Points on a hilly landscape, in no order, each with its height.
A ball rolls from a point to the lowest of its 2 nearest points, and stops where none of them is lower. Distance is the straight distance between rows; heights are no part of it.
Q_298 h=303: 104  138  197  119  126  128  89  106  125  139  88  136  84  133  150  123  169  137  88  133  126  164  138  125  127  144  117  123  142  139  136  149  137  122  156  143  115  83  131  131  91  87  113  107  115  122  111  127  136  130  136
Q_67 h=150: 157  148  163  102  139  147  115  117  126  169  56  130  149  96  118  157  126  127  121  190  139  106  104  111  163  131  137  159  184  139  147  191  155  158  140  93  148  110  171  178  96  164  141  99  112  142  142  52  156  217  161
Q_995 h=398: 136  121  205  162  145  147  129  102  95  137  77  105  111  105  130  133  187  117  127  163  133  132  182  129  155  124  70  153  111  169  139  145  112  114  115  157  133  130  131  178  71  127  120  133  148  124  125  111  127  149  131
Q_388 h=722: 128  96  117  108  154  145  119  139  112  169  175  110  140  133  169  96  130  91  136  181  120  109  130  132  112  133  169  106  202  83  123  149  103  137  154  102  160  107  127  125  152  125  145  126  116  123  91  136  125  145  138
Q_297 h=564: 140  96  142  159  109  146  143  125  90  127  150  99  139  117  153  136  134  91  154  151  141  133  107  120  125  98  84  170  108  149  123  112  107  102  97  140  120  119  123  124  83  147  134  179  174  127  144  128  80  126  100
Q_955 h=483: 132  119  92  201  87  141  102  135  160  110  135  121  166  135  142  173  118  126  152  151  93  151  122  163  202  88  88  154  110  159  86  123  105  91  96  112  97  99  152  111  84  174  121  174  185  126  116  121  93  153  116
Q_972 h=657: 169  94  123  58  134  126  110  131  119  149  137  133  106  104  180  51  92  135  148  106  148  114  128  132  119  153  149  93  177  92  130  183  141  134  127  84  201  107  85  123  136  122  122  93  66  105  130  132  179  99  149
Q_111 h=659: 122  159  99  142  96  154  140  127  167  91  157  114  150  122  132  173  122  137  134  122  124  129  84  161  136  109  142  107  131  132  91  92  151  127  130  95  80  95  172  113  132  140  116  161  161  99  91  105  87  147  124
Q_613 h=171: 147  166  91  103  139  115  139  133  159  138  138  146  175  117  130  142  113  140  113  136  113  95  130  126  113  129  184  102  188  81  144  130  131  146  155  94  164  132  158  124  168  128  139  112  106  159  87  126  157  152  130
Q_303 h=631: 60  119  143  149  124  82  123  131  123  128  106  155  100  158  113  106  177  136  132  134  96  130  153  152  130  153  142  138  105  147  95  110  104  99  110  149  97  176  126  191  146  135  148  136  130  156  196  151  155  159  119
Q_447 h=399: 159  131  143  112  92  143  157  109  113  122  102  92  123  119  137  132  140  124  134  143  180  134  87  140  138  97  99  135  112  156  123  140  151  124  143  113  111  103  156  153  75  116  128  125  142  101  119  76  115  154  137
Q_739 h=518: 176  128  118  150  156  151  117  121  111  121  178  143  141  125  103  139  80  126  97  146  128  123  172  115  71  96  102  170  99  118  182  118  107  159  121  137  168  135  117  84  126  118  131  113  131  149  122  188  96  87  108
Q_367 h=99: 191  142  168  109  171  158  169  116  88  162  136  70  123  80  102  116  125  87  129  201  181  81  130  110  125  100  140  132  114  145  146  127  126  138  114  134  168  121  147  152  123  134  126  151  143  125  88  96  96  148  125
Q_630 h=740: 73  159  101  100  98  70  123  126  157  137  128  175  122  138  151  83  123  144  142  93  83  167  106  140  141  188  193  102  156  95  81  116  122  107  122  120  131  129  136  147  162  130  122  111  104  136  137  121  171  136  164
Q_582 h=616: 112  197  121  142  91  146  154  142  186  94  136  126  114  115  109  161  123  176  73  84  140  170  85  112  138  129  126  94  81  131  94  84  162  104  151  133  52  113  147  89  143  85  100  136  110  88  60  87  114  135  150
Q_127 h=712: 112  204  76  107  114  105  154  136  171  78  111  146  152  131  83  161  92  168  113  75  135  134  103  128  118  124  118  128  81  134  120  85  152  133  117  109  92  168  166  119  136  125  130  126  119  115  126  112  141  114  133
Q_357 h=595: 91  130  176  133  124  107  119  137  124  114  70  120  78  134  88  147  146  163  94  79  154  159  151  122  108  151  102  153  74  169  133  137  141  118  128  137  91  162  109  163  97  99  130  125  111  113  188  128  155  121  134
Q_292 h=568: 146  135  106  135  155  148  166  129  96  117  194  112  133  120  109  132  108  107  121  149  131  109  132  104  93  92  121  135  107  119  147  81  108  125  136  153  154  136  119  86  131  95  117  131  149  121  108  148  92  94  107
Q_318 h=776: 136  130  111  94  124  133  161  136  131  110  137  105  104  114  121  154  114  140  148  87  164  111  88  138  83  114  136  143  111  155  128  109  153  131  112  113  97  140  147  133  133  127  150  151  128  94  159  116  103  104  140
Q_970 h=403: 103  112  64  109  158  114  113  151  164  115  164  153  160  125  148  136  116  124  155  94  120  110  114  159  101  152  186  104  171  75  112  129  137  141  108  106  147  161  131  126  177  165  165  122  113  128  138  151  137  95  141
Q_940 h=468: 172  165  143  104  76  134  190  101  145  167  63  104  147  112  89  115  126  120  143  172  150  123  112  105  171  76  142  121  141  121  116  115  155  153  131  142  140  111  147  133  101  99  130  128  139  151  54  67  116  207  140
Q_902 h=104: 183  131  157  101  173  129  109  126  106  128  129  126  136  100  115  156  104  125  109  148  163  100  131  117  102  134  127  141  129  133  155  172  132  160  105  89  161  110  135  125  135  156  154  113  118  146  153  129  95  124  141
Q_781 h=445: 101  178  151  104  141  81  139  106  154  128  81  158  112  142  95  111  163  156  110  132  119  127  153  127  119  166  163  99  135  113  152  155  114  142  149  138  154  143  160  169  142  107  116  103  92  159  142  101  187  135  154
Q_521 h=588: 74  95  177  183  133  118  97  122  119  132  81  142  98  151  113  134  185  118  134  143  97  153  169  144  141  161  93  154  111  160  120  127  115  120  114  158  98  143  126  181  114  155  147  132  145  148  207  156  141  151  120
Q_753 h=522: 186  131  144  93  116  135  164  105  85  134  144  113  139  141  143  89  90  130  141  136  149  121  128  96  143  69  66  171  106  130  141  122  100  109  113  144  153  100  89  99  77  102  129  123  131  127  87  129  97  110  102
Q_836 h=593: 156  131  108  63  162  121  87  135  147  142  146  167  162  144  152  110  92  138  144  104  118  106  118  119  116  140  136  127  178  82  160  184  136  152  117  105  185  109  80  79  164  152  144  82  85  176  125  135  143  94  125
Q_339 h=134: 64  113  158  218  134  136  65  133  154  114  116  133  89  130  129  182  172  140  74  137  118  174  149  147  135  149  131  122  126  148  111  110  136  119  134  167  83  127  147  140  113  127  122  137  146  129  152  171  126  127  119
Q_134 h=315: 130  154  108  220  142  125  54  156  178  84  103  173  164  126  124  223  143  160  81  152  76  150  177  165  174  119  111  145  136  143  134  143  120  119  124  115  106  139  171  124  116  173  102  132  158  161  106  142  138  148  123
Q_583 h=437: 120  141  72  167  96  129  96  133  181  114  145  127  198  142  148  167  109  140  165  145  81  113  112  162  207  90  119  153  155  114  93  122  98  109  112  91  109  124  157  120  131  197  138  161  181  135  93  122  94  165  100
Q_624 h=27: 189  118  163  120  186  152  133  152  95  144  148  89  121  73  110  165  108  95  111  200  165  88  136  107  94  133  142  138  124  150  157  155  130  164  128  95  163  94  153  151  142  150  141  133  123  132  119  119  80  163  123
Q_544 h=529: 137  125  150  163  113  146  169  117  94  146  136  97  140  138  131  123  152  95  152  159  112  122  133  118  158  87  84  153  100  140  116  97  91  108  127  179  128  110  114  134  99  125  106  184  167  127  85  107  98  142  100
Q_715 h=667: 111  192  64  105  108  123  169  142  172  83  133  149  143  116  88  140  104  160  97  63  122  140  97  121  120  115  159  84  97  114  97  57  146  124  149  137  82  142  138  88  167  92  111  123  136  100  65  100  139  112  136
Q_308 h=170: 149  129  39  69  163  129  173  127  145  128  175  138  162  134  117  112  93  127  138  122  110  65  121  119  122  105  162  139  146  87  130  87  119  154  132  104  158  170  156  115  198  132  157  117  162  132  105  144  117  116  121
Q_452 h=563: 136  126  85  23  135  90  126  128  159  138  108  177  163  125  157  87  79  147  165  90  107  105  113  118  141  140  152  127  184  86  121  166  137  142  115  90  180  130  94  122  171  161  149  78  94  151  125  124  169  112  143
Q_551 h=467: 143  90  125  142  138  118  80  130  109  142  161  149  133  155  130  134  97  124  123  119  122  129  159  127  85  122  117  140  120  118  166  149  123  142  129  143  153  127  81  87  136  139  120  118  118  153  153  191  114  79  103
Q_547 h=211: 190  142  130  73  133  139  161  114  121  143  63  112  159  80  104  128  106  112  155  175  158  83  99  103  146  117  142  147  149  143  141  181  151  149  116  83  146  131  169  162  120  162  160  114  138  116  147  62  125  173  145
Q_610 h=361: 131  167  90  168  95  147  136  141  153  88  155  154  158  131  92  159  104  133  98  120  98  173  114  117  187  74  72  113  76  126  100  40  104  107  105  144  83  139  99  63  127  107  94  151  155  126  70  146  103  141  107
Q_100 h=696: 131  98  98  73  100  115  130  127  121  135  156  134  122  134  187  72  114  119  155  87  127  147  122  131  116  129  153  111  153  106  112  142  132  109  140  102  142  111  96  109  123  113  120  116  97  105  123  149  153  94  144
Q_73 h=788: 103  130  94  122  125  129  124  155  139  92  162  117  95  94  111  135  106  144  109  43  160  150  117  121  52  172  168  101  98  129  123  113  193  139  162  123  121  159  119  99  149  83  114  107  98  103  133  142  160  81  151
Q_13 h=504: 179  164  133  112  113  129  179  108  141  150  102  123  163  130  122  115  126  111  126  180  130  106  137  92  135  94  135  135  156  112  129  113  117  143  136  129  156  124  149  128  123  99  140  114  134  161  53  89  141  162  131
Q_837 h=290: 124  175  57  117  93  120  132  132  156  91  161  164  153  150  114  138  71  145  118  97  101  145  109  117  172  89  110  123  88  96  116  54  114  128  130  133  100  135  104  48  143  114  120  117  160  124  78  157  110  115  104
Q_130 h=233: 69  143  171  173  140  140  93  112  146  117  111  133  78  136  148  151  167  151  57  121  123  156  141  117  104  146  127  96  129  142  121  112  146  124  164  169  86  111  142  129  114  90  103  96  124  99  112  150  132  122  145
Q_640 h=273: 126  130  120  83  138  105  112  150  149  103  106  150  139  121  87  145  109  156  157  74  156  99  131  141  84  162  146  132  107  135  161  161  144  162  93  121  129  150  130  142  161  160  156  113  96  138  185  136  137  89  131
Q_410 h=520: 94  159  121  194  109  155  148  141  148  125  130  114  106  126  117  145  171  143  91  143  114  158  85  130  160  130  113  95  96  133  84  78  128  104  146  159  60  112  122  125  141  88  102  157  151  102  92  106  107  158  130
Q_402 h=131: 127  131  57  75  124  102  150  125  122  106  118  156  139  151  107  86  87  150  152  79  132  104  130  125  125  112  124  154  99  131  123  85  129  133  118  137  133  176  98  96  160  130  153  108  143  127  155  175  135  100  118
Q_384 h=30: 80  103  93  186  130  109  123  146  106  139  158  126  90  130  130  97  154  107  118  102  106  164  130  130  107  149  159  113  102  124  99  88  124  121  164  164  107  154  111  107  145  108  109  145  144  115  153  192  138  123  119
Q_356 h=312: 174  90  139  149  150  136  147  128  90  147  120  86  136  104  113  131  121  89  186  175  158  80  118  136  146  140  128  163  121  151  130  140  118  112  103  121  133  141  187  167  129  187  164  156  167  103  179  116  88  153  125
Q_831 h=469: 110  96  107  150  96  142  150  135  108  137  169  112  120  150  178  114  110  121  136  97  137  172  78  124  139  104  114  118  101  135  94  82  119  97  142  146  103  119  93  93  116  98  113  161  146  102  120  130  109  106  102
Q_394 h=749: 149  104  179  98  149  154  137  110  90  155  129  92  92  120  141  96  134  91  138  179  163  106  125  109  100  109  117  130  157  125  131  160  125  136  143  122  152  81  119  139  94  100  124  133  122  118  138  108  116  130  146
Q_235 h=263: 164  102  135  70  141  132  153  127  112  131  108  105  132  116  123  122  114  114  179  139  175  90  95  130  133  141  138  161  121  149  136  157  146  138  96  88  131  124  164  177  126  175  167  139  135  100  188  98  116  149  142
Q_114 h=381: 163  117  132  103  164  110  168  120  89  127  144  117  109  141  93  68  115  125  149  107  146  89  135  121  80  142  140  126  110  134  146  124  118  145  146  144  146  161  103  135  148  103  133  124  99  117  165  142  137  95  125
Q_323 h=220: 100  116  152  167  152  130  103  119  98  141  158  140  119  145  151  110  161  92  100  156  88  135  178  113  109  117  120  125  162  110  142  129  101  129  166  157  140  108  112  110  133  107  104  119  126  160  118  177  129  121  119
Q_545 h=521: 137  122  114  165  85  153  159  149  134  141  159  112  120  130  140  150  106  141  135  99  149  163  63  110  154  94  69  122  68  143  107  80  144  109  139  153  85  95  103  82  95  97  117  168  153  94  68  101  62  125  93
Q_989 h=487: 97  129  76  81  123  113  124  128  181  129  134  156  175  125  172  124  117  131  169  91  122  117  85  164  141  145  170  128  188  85  83  150  142  121  102  68  142  110  137  134  172  184  165  120  125  124  117  98  146  114  141
Q_350 h=81: 137  107  172  147  146  165  110  123  105  138  80  104  130  85  129  169  140  114  133  180  136  109  133  127  140  148  120  136  148  157  140  194  152  149  127  98  148  119  197  171  85  175  134  123  128  141  153  89  116  184  151
Q_162 h=617: 118  118  95  172  134  146  154  156  94  124  189  105  99  115  86  148  127  111  111  124  163  136  116  110  45  108  141  131  98  131  135  77  133  132  159  154  118  168  131  112  151  98  122  153  142  106  136  154  103  86  124
Q_574 h=291: 136  121  165  141  164  119  112  109  67  149  145  115  95  134  108  70  136  104  99  124  114  106  179  108  96  121  113  123  117  121  178  140  101  142  163  156  160  127  84  110  119  84  98  113  106  145  120  167  135  101  132
Q_812 h=748: 105  137  85  127  98  134  120  157  150  89  162  124  107  114  163  136  104  148  117  55  163  186  90  121  89  136  167  93  105  111  106  97  187  108  137  115  101  112  116  77  125  89  110  126  121  84  105  136  139  82  143
Q_881 h=414: 117  110  143  123  98  120  70  113  118  126  153  174  130  148  184  117  110  140  117  91  112  171  149  121  110  131  121  132  120  125  155  164  124  130  117  149  134  105  66  74  109  103  109  109  117  160  143  173  131  82  111
Q_516 h=275: 114  149  88  104  159  109  136  151  131  129  139  122  136  115  142  102  128  128  129  131  97  103  144  130  97  176  207  71  164  64  136  133  130  153  173  113  167  151  144  143  185  111  107  105  87  138  116  137  176  120  166
Q_281 h=702: 88  136  113  126  95  151  120  137  166  97  174  114  119  128  173  158  132  120  121  101  145  165  73  142  105  133  164  106  159  117  99  106  157  119  133  107  86  102  145  96  120  114  124  137  146  92  94  99  113  112  131
Q_205 h=318: 142  145  143  70  112  143  125  126  147  139  115  123  118  99  163  134  119  135  98  131  164  153  113  124  90  139  152  107  161  117  127  153  183  149  150  89  141  84  159  112  112  81  122  92  89  113  88  78  154  115  165
Q_89 h=363: 149  143  135  62  101  148  158  130  134  124  81  100  96  101  141  122  115  128  130  129  188  144  78  130  108  129  140  120  141  142  126  148  184  136  131  69  112  100  162  148  97  106  134  118  101  95  124  60  140  129  161
Q_537 h=327: 73  118  155  151  142  114  79  152  156  122  110  165  148  166  128  136  163  162  135  129  91  123  156  145  141  170  137  113  155  101  157  173  120  147  111  133  138  153  119  172  178  171  119  120  99  179  162  134  144  136  109
Q_22 h=554: 147  109  154  106  122  112  134  94  82  125  122  140  133  160  131  89  107  133  115  126  121  128  159  106  125  109  76  159  114  160  148  143  93  116  130  145  119  107  61  94  82  106  135  109  125  143  139  145  145  112  110
Q_954 h=519: 126  110  112  216  117  152  122  140  110  114  103  109  136  137  138  159  141  116  148  174  86  177  147  149  185  97  73  169  84  164  121  97  99  86  87  144  109  137  121  125  91  159  128  174  191  130  124  145  114  152  125
Q_490 h=625: 190  131  104  191  111  152  156  138  110  107  119  98  173  125  129  154  116  111  169  165  138  74  120  157  202  87  97  148  89  151  142  128  115  99  99  140  152  163  195  125  83  165  123  184  197  125  70  86  84  165  141
Q_118 h=145: 135  118  161  138  116  122  90  129  131  113  75  126  135  117  131  185  146  145  122  123  137  126  153  146  132  158  118  124  137  162  139  191  143  124  109  83  116  132  192  175  100  181  136  113  121  145  182  105  118  151  141
Q_858 h=331: 149  121  123  84  144  108  158  140  111  114  103  121  137  141  73  116  139  123  142  108  160  102  148  137  94  139  132  147  96  152  134  135  117  133  109  122  116  173  120  155  138  139  162  132  113  134  203  131  138  116  126
Q_670 h=555: 79  165  177  134  113  98  95  130  159  109  59  163  112  140  101  169  163  183  92  98  110  176  151  142  142  159  99  126  104  165  138  138  142  118  115  151  103  136  138  160  118  135  101  111  110  145  182  111  166  137  141
Q_137 h=416: 123  151  97  216  121  154  137  145  162  118  128  136  131  120  83  154  138  152  111  143  89  171  100  147  232  92  61  124  72  138  93  55  99  78  111  168  74  139  101  104  127  128  97  157  163  117  91  123  101  142  111
Q_665 h=358: 109  130  183  119  99  102  68  106  147  137  109  169  97  153  170  95  147  159  113  94  114  166  142  125  138  141  117  119  143  122  134  166  144  119  118  136  122  84  78  119  97  107  102  84  102  144  130  145  144  114  142
Q_951 h=801: 164  138  161  89  151  117  164  85  102  188  98  104  101  110  98  60  118  110  99  179  161  103  180  88  118  117  154  97  180  133  159  143  137  166  158  133  179  142  93  134  108  71  124  114  87  133  95  110  179  142  128
Q_501 h=550: 111  91  147  198  116  129  92  148  112  133  85  137  122  143  125  150  153  115  137  157  103  176  161  147  173  105  62  177  92  180  135  110  92  103  100  167  120  152  98  154  101  141  138  145  175  149  180  168  136  141  113
Q_916 h=338: 159  110  62  84  109  137  203  132  115  142  193  107  133  120  135  94  100  104  151  119  137  109  99  107  117  93  145  94  126  100  113  66  153  128  171  149  165  118  123  91  160  93  105  134  137  85  52  126  117  100  133
Q_217 h=169: 182  110  190  98  169  136  110  116  95  130  157  104  104  92  105  142  88  120  94  162  168  127  159  101  85  119  112  127  107  142  176  174  140  158  109  90  171  81  116  111  80  110  124  106  95  124  123  139  101  101  124
Q_211 h=113: 116  105  129  173  117  121  53  147  158  105  126  153  149  132  128  188  127  135  133  110  140  144  141  166  116  152  108  147  126  136  145  160  159  156  78  119  121  148  118  124  127  171  143  129  133  171  183  171  119  104  107
Q_330 h=484: 78  128  74  137  97  128  159  126  144  127  143  145  139  162  142  98  139  117  162  123  95  153  96  140  166  125  165  108  123  128  68  64  111  96  128  125  75  140  126  128  179  123  122  155  151  126  123  129  136  160  116
Q_746 h=582: 134  107  151  112  110  107  121  123  104  117  120  137  131  170  106  109  110  136  150  123  134  137  151  125  133  124  76  186  86  164  147  147  112  106  100  129  115  150  77  119  100  141  148  131  140  157  197  156  149  108  104
Q_552 h=409: 91  124  192  149  151  122  101  106  114  144  101  141  58  142  128  108  179  150  90  110  102  132  193  128  91  185  140  91  145  127  165  136  142  148  165  177  142  140  129  149  131  93  111  76  89  117  135  168  161  105  130
Q_835 h=435: 160  133  169  119  71  145  169  92  123  161  78  100  129  123  135  98  148  110  137  178  145  128  107  108  184  94  103  137  143  148  114  142  146  128  137  141  126  80  120  135  84  117  109  135  144  124  78  56  123  189  129
Q_373 h=586: 143  108  103  133  137  140  115  124  118  148  130  117  178  130  152  127  119  103  176  176  98  88  108  136  173  107  100  184  159  119  124  163  92  123  124  93  141  113  137  145  129  195  157  136  157  146  136  120  97  167  108
Q_690 h=506: 100  175  179  103  128  82  130  105  158  115  34  173  135  135  99  149  171  179  98  116  112  139  169  126  146  172  124  126  107  147  154  162  122  128  125  137  132  137  157  191  115  134  125  96  101  174  166  89  182  152  136
Q_623 h=205: 105  141  66  118  106  107  131  128  138  99  135  155  143  157  108  113  84  139  134  80  113  160  118  132  162  104  106  141  92  136  101  54  112  97  123  147  103  173  101  85  157  135  125  116  153  133  146  162  145  117  103
Q_799 h=217: 163  128  186  89  129  133  123  126  99  111  142  127  97  126  135  112  102  145  105  106  165  135  140  110  95  126  96  130  113  140  177  171  149  146  106  114  134  98  105  111  71  65  127  103  88  108  140  130  131  72  125
Q_754 h=355: 138  152  214  149  116  143  96  106  123  137  54  115  119  119  145  149  169  128  83  164  118  136  159  112  157  105  94  136  143  157  139  145  134  122  138  153  114  91  166  149  67  109  100  106  132  125  88  105  120  168  146
Q_522 h=206: 125  124  101  87  114  84  107  128  149  108  122  183  144  156  106  103  96  160  155  68  133  107  135  144  102  146  133  161  97  116  144  145  157  141  101  132  136  167  85  116  146  150  139  96  104  148  175  167  139  71  103
Q_592 h=545: 163  143  123  100  141  133  150  115  121  151  116  125  175  126  139  121  121  106  140  165  116  103  138  112  151  105  116  153  156  115  139  154  94  136  122  107  148  126  117  139  129  145  153  122  142  166  115  120  133  168  127
Q_431 h=181: 151  96  166  155  129  149  69  146  125  110  114  129  142  114  128  206  120  145  146  109  165  138  151  147  129  153  97  151  104  155  156  200  155  147  77  107  118  129  140  147  85  182  145  130  138  156  202  141  108  129  121
Q_817 h=789: 88  156  85  103  107  85  139  124  142  126  143  140  124  135  144  67  133  134  124  72  77  156  134  120  141  158  161  96  123  105  98  88  118  98  139  145  125  146  104  107  158  106  100  94  119  129  118  152  171  119  149
Q_302 h=754: 115  66  177  74  124  128  103  128  120  158  118  130  103  141  175  83  140  114  149  135  128  141  119  135  130  163  139  128  185  123  129  213  134  132  113  103  155  90  97  155  112  135  134  120  91  128  161  122  148  125  135
Q_735 h=438: 125  117  173  167  152  163  154  119  82  118  100  84  92  110  105  142  181  117  104  162  138  124  170  117  106  115  102  126  83  135  143  103  111  120  139  167  116  154  143  153  93  117  143  143  153  135  144  119  115  123  130
Q_891 h=596: 164  94  127  190  117  165  124  136  102  130  152  92  170  106  136  172  114  114  155  171  126  99  118  141  167  82  80  179  117  142  129  120  116  122  98  128  150  132  160  122  84  175  139  170  190  125  109  111  63  133  121
Q_957 h=570: 122  156  126  124  74  141  132  130  169  123  135  131  140  131  147  144  106  147  104  85  133  181  72  110  168  115  102  104  93  135  95  98  152  97  130  133  69  78  120  74  118  95  106  136  112  98  65  101  99  137  128
Q_225 h=746: 104  152  96  111  114  117  141  138  157  105  121  126  130  121  101  181  106  150  143  57  176  147  79  147  111  139  124  127  84  149  99  90  166  123  113  112  58  174  150  129  137  129  156  171  145  102  145  90  126  118  132
Q_676 h=232: 96  113  141  228  146  153  63  148  144  111  109  136  124  139  125  201  162  135  100  164  92  135  166  167  147  140  116  134  148  137  132  143  118  131  128  130  108  135  178  157  122  171  131  146  142  143  152  153  113  165  113
Q_246 h=459: 169  130  157  76  126  110  198  77  82  150  93  96  124  125  103  58  136  108  150  147  158  84  145  101  140  101  101  167  108  171  138  134  96  110  118  145  147  135  87  165  107  107  141  138  135  118  134  88  145  147  111
Q_514 h=619: 131  151  115  147  124  164  153  136  137  116  147  95  133  118  127  164  155  105  124  161  144  114  108  135  114  122  150  99  138  121  123  113  116  136  137  126  109  114  196  140  127  121  123  146  150  113  96  112  84  137  130
Q_736 h=632: 132  68  115  114  158  144  126  130  102  156  173  125  151  138  158  116  111  79  182  161  123  99  114  133  141  116  127  164  159  108  114  161  92  130  118  113  151  94  126  127  148  179  169  154  133  120  163  152  93  139  101
Q_536 h=421: 97  129  175  156  138  132  87  130  137  134  109  152  105  149  100  133  156  146  120  116  93  110  179  136  104  181  147  95  154  100  177  157  125  171  152  173  143  154  104  158  170  132  102  90  74  161  161  162  156  104  124
Q_564 h=130: 85  96  129  182  128  135  124  129  106  132  152  114  106  161  140  101  176  100  138  157  85  141  145  115  135  118  127  133  123  142  99  91  98  110  151  168  110  140  119  134  134  105  106  153  154  137  132  160  135  143  117
Q_143 h=774: 142  113  206  109  140  129  148  88  100  183  72  103  97  123  116  80  162  101  106  177  147  121  160  102  120  127  129  135  164  147  152  155  119  149  144  149  144  111  127  169  100  102  125  118  99  129  121  108  155  160  144
Q_97 h=288: 76  113  99  188  136  119  84  147  154  125  172  148  141  143  144  141  141  121  133  112  107  122  138  140  96  165  186  106  170  78  125  129  126  143  138  131  126  135  133  114  173  140  128  126  117  149  128  170  128  116  127
Q_546 h=418: 95  115  90  164  116  125  148  146  129  127  133  115  146  146  119  136  155  104  160  139  103  126  113  160  151  128  133  135  119  139  87  94  98  109  112  133  86  140  154  159  144  167  149  177  170  127  157  136  117  151  109
Q_772 h=408: 119  111  93  126  105  133  190  138  122  147  180  109  115  137  138  95  129  125  156  99  133  147  74  106  135  125  130  84  100  117  88  80  142  106  180  162  127  117  100  111  147  84  96  172  137  77  68  108  114  124  114
Q_112 h=661: 118  117  124  197  141  148  123  151  106  122  173  86  114  124  121  188  163  111  121  144  152  140  116  126  86  108  122  113  116  140  118  99  135  126  145  147  106  131  156  121  109  122  118  171  154  105  126  136  90  108  115
Q_884 h=682: 48  148  147  117  108  77  135  120  157  124  95  156  119  151  116  110  164  141  138  114  93  154  113  129  151  183  157  113  123  126  88  107  108  103  119  128  99  132  140  178  159  127  119  119  121  135  167  109  173  159  130
Q_105 h=810: 110  124  103  114  125  132  124  157  147  92  160  138  98  95  122  145  119  123  145  69  172  148  97  149  61  164  173  111  121  129  121  130  185  141  133  106  110  132  134  132  143  126  148  139  104  92  172  131  123  74  165
Q_361 h=618: 166  119  105  31  167  110  136  143  135  131  144  142  126  103  134  73  85  138  154  102  145  76  125  133  115  158  175  96  160  96  138  151  152  155  115  94  201  139  103  127  174  139  138  92  66  117  149  131  164  90  148
Q_638 h=425: 189  141  144  73  166  92  196  96  75  133  123  101  100  118  62  59  102  119  131  114  161  81  156  102  105  95  115  156  91  158  165  129  106  135  130  148  150  150  88  123  113  78  132  113  96  115  140  109  155  111  127
Q_199 h=678: 173  81  118  82  178  140  126  131  106  151  187  111  134  125  154  95  105  90  144  165  134  81  114  136  109  125  147  136  152  97  130  143  100  139  124  111  188  113  121  107  151  154  155  139  122  105  129  140  105  120  125
Q_274 h=219: 99  124  133  171  132  104  66  136  179  117  122  167  162  143  147  178  131  149  154  102  104  139  132  174  150  158  145  129  174  103  125  175  141  137  79  115  106  147  132  149  157  211  147  141  114  175  166  130  144  131  108
Q_131 h=532: 151  106  104  131  172  128  74  141  140  134  178  162  161  135  127  152  88  128  129  120  116  100  134  126  99  153  129  133  162  92  167  153  124  168  116  106  187  135  91  94  183  177  135  97  93  161  141  170  97  98  99
Q_548 h=739: 108  74  130  82  125  132  101  145  133  145  152  149  110  145  189  85  112  112  175  95  116  133  113  152  119  164  159  123  183  98  114  172  133  123  122  101  156  115  98  139  146  169  169  117  107  126  160  148  158  109  132
Q_660 h=723: 148  48  162  95  130  144  122  112  86  183  153  116  106  132  198  90  117  76  130  158  152  122  118  128  119  128  129  127  171  116  128  181  116  131  131  99  161  66  103  113  102  122  127  138  110  116  142  128  125  112  132
Q_214 h=344: 121  134  181  156  162  122  139  102  95  133  110  108  63  129  88  85  175  129  87  124  128  121  187  119  84  145  132  102  101  143  168  126  106  136  171  180  143  155  114  142  120  74  111  106  101  117  142  139  153  121  135
Q_888 h=262: 166  134  74  85  144  139  192  122  115  161  194  121  161  125  128  97  117  111  139  148  118  74  131  98  139  88  144  112  150  96  134  91  111  148  151  129  179  134  128  94  178  113  134  121  153  133  48  119  120  119  122
Q_809 h=360: 155  129  88  153  143  137  149  132  115  108  125  106  159  118  111  159  129  118  161  167  132  81  131  144  139  121  123  149  116  134  124  113  102  131  101  112  123  161  180  154  152  170  172  153  164  128  165  132  93  161  127
Q_824 h=470: 81  143  128  207  116  167  99  142  169  119  129  127  96  128  119  171  159  154  83  128  112  190  93  135  192  120  88  129  106  161  77  70  113  68  111  157  54  121  118  113  132  119  88  149  166  95  128  141  124  144  128
Q_694 h=266: 157  142  190  77  129  132  105  121  131  129  95  125  84  110  132  124  113  160  82  117  160  159  149  106  105  140  135  105  162  140  162  181  164  163  144  103  155  93  124  107  77  64  115  90  57  117  106  110  154  100  159
Q_510 h=491: 165  117  146  118  129  120  192  87  55  147  132  95  128  143  126  86  121  116  153  128  142  107  127  109  136  85  57  160  85  147  123  102  95  102  113  172  136  127  81  130  99  111  125  164  145  116  121  110  112  118  93
Q_730 h=58: 122  184  70  96  141  103  167  122  144  114  151  160  181  150  105  126  105  143  118  129  100  95  129  116  119  115  170  106  143  95  126  77  109  139  153  111  139  158  148  118  194  119  136  108  139  158  75  136  138  135  134
Q_533 h=151: 80  117  81  178  124  105  77  154  130  125  166  135  96  126  156  121  146  112  93  82  107  159  137  124  84  159  185  98  138  91  135  121  145  123  158  161  131  156  107  101  170  98  90  127  121  125  140  210  154  95  127
Q_725 h=379: 130  153  95  174  129  119  64  139  174  105  114  155  194  135  142  186  124  157  135  141  67  122  133  163  187  122  117  150  153  136  124  157  115  126  123  80  115  131  148  143  126  204  130  143  157  164  111  125  137  176  135
Q_209 h=365: 85  158  139  122  145  94  118  145  153  132  108  160  95  119  134  113  160  142  104  123  103  126  135  127  101  188  197  71  174  87  143  137  148  139  161  142  147  139  154  152  160  108  95  96  76  138  117  125  174  111  157
Q_572 h=571: 86  165  141  158  117  145  146  128  158  129  110  118  126  129  116  146  167  139  85  165  118  125  125  132  139  131  157  95  135  117  99  109  110  112  154  134  83  116  173  157  137  113  108  129  141  110  88  108  127  160  148

For each start below, name the point where the ball stops.
Q_388 => Q_624
Q_630 => Q_339
Q_447 => Q_624
Q_73 => Q_402
Q_162 => Q_339
Q_105 => Q_730
Q_836 => Q_339

Call two points neighbours if one is among the 2 nearest of the other. Go from one point of each pair to the other, from neighbour to neighbour, staying as low as possible. Name the highest point that can't be avoided.
Q_452 / Q_660 => Q_302
Q_350 / Q_384 => Q_536
Q_350 / Q_211 => Q_431
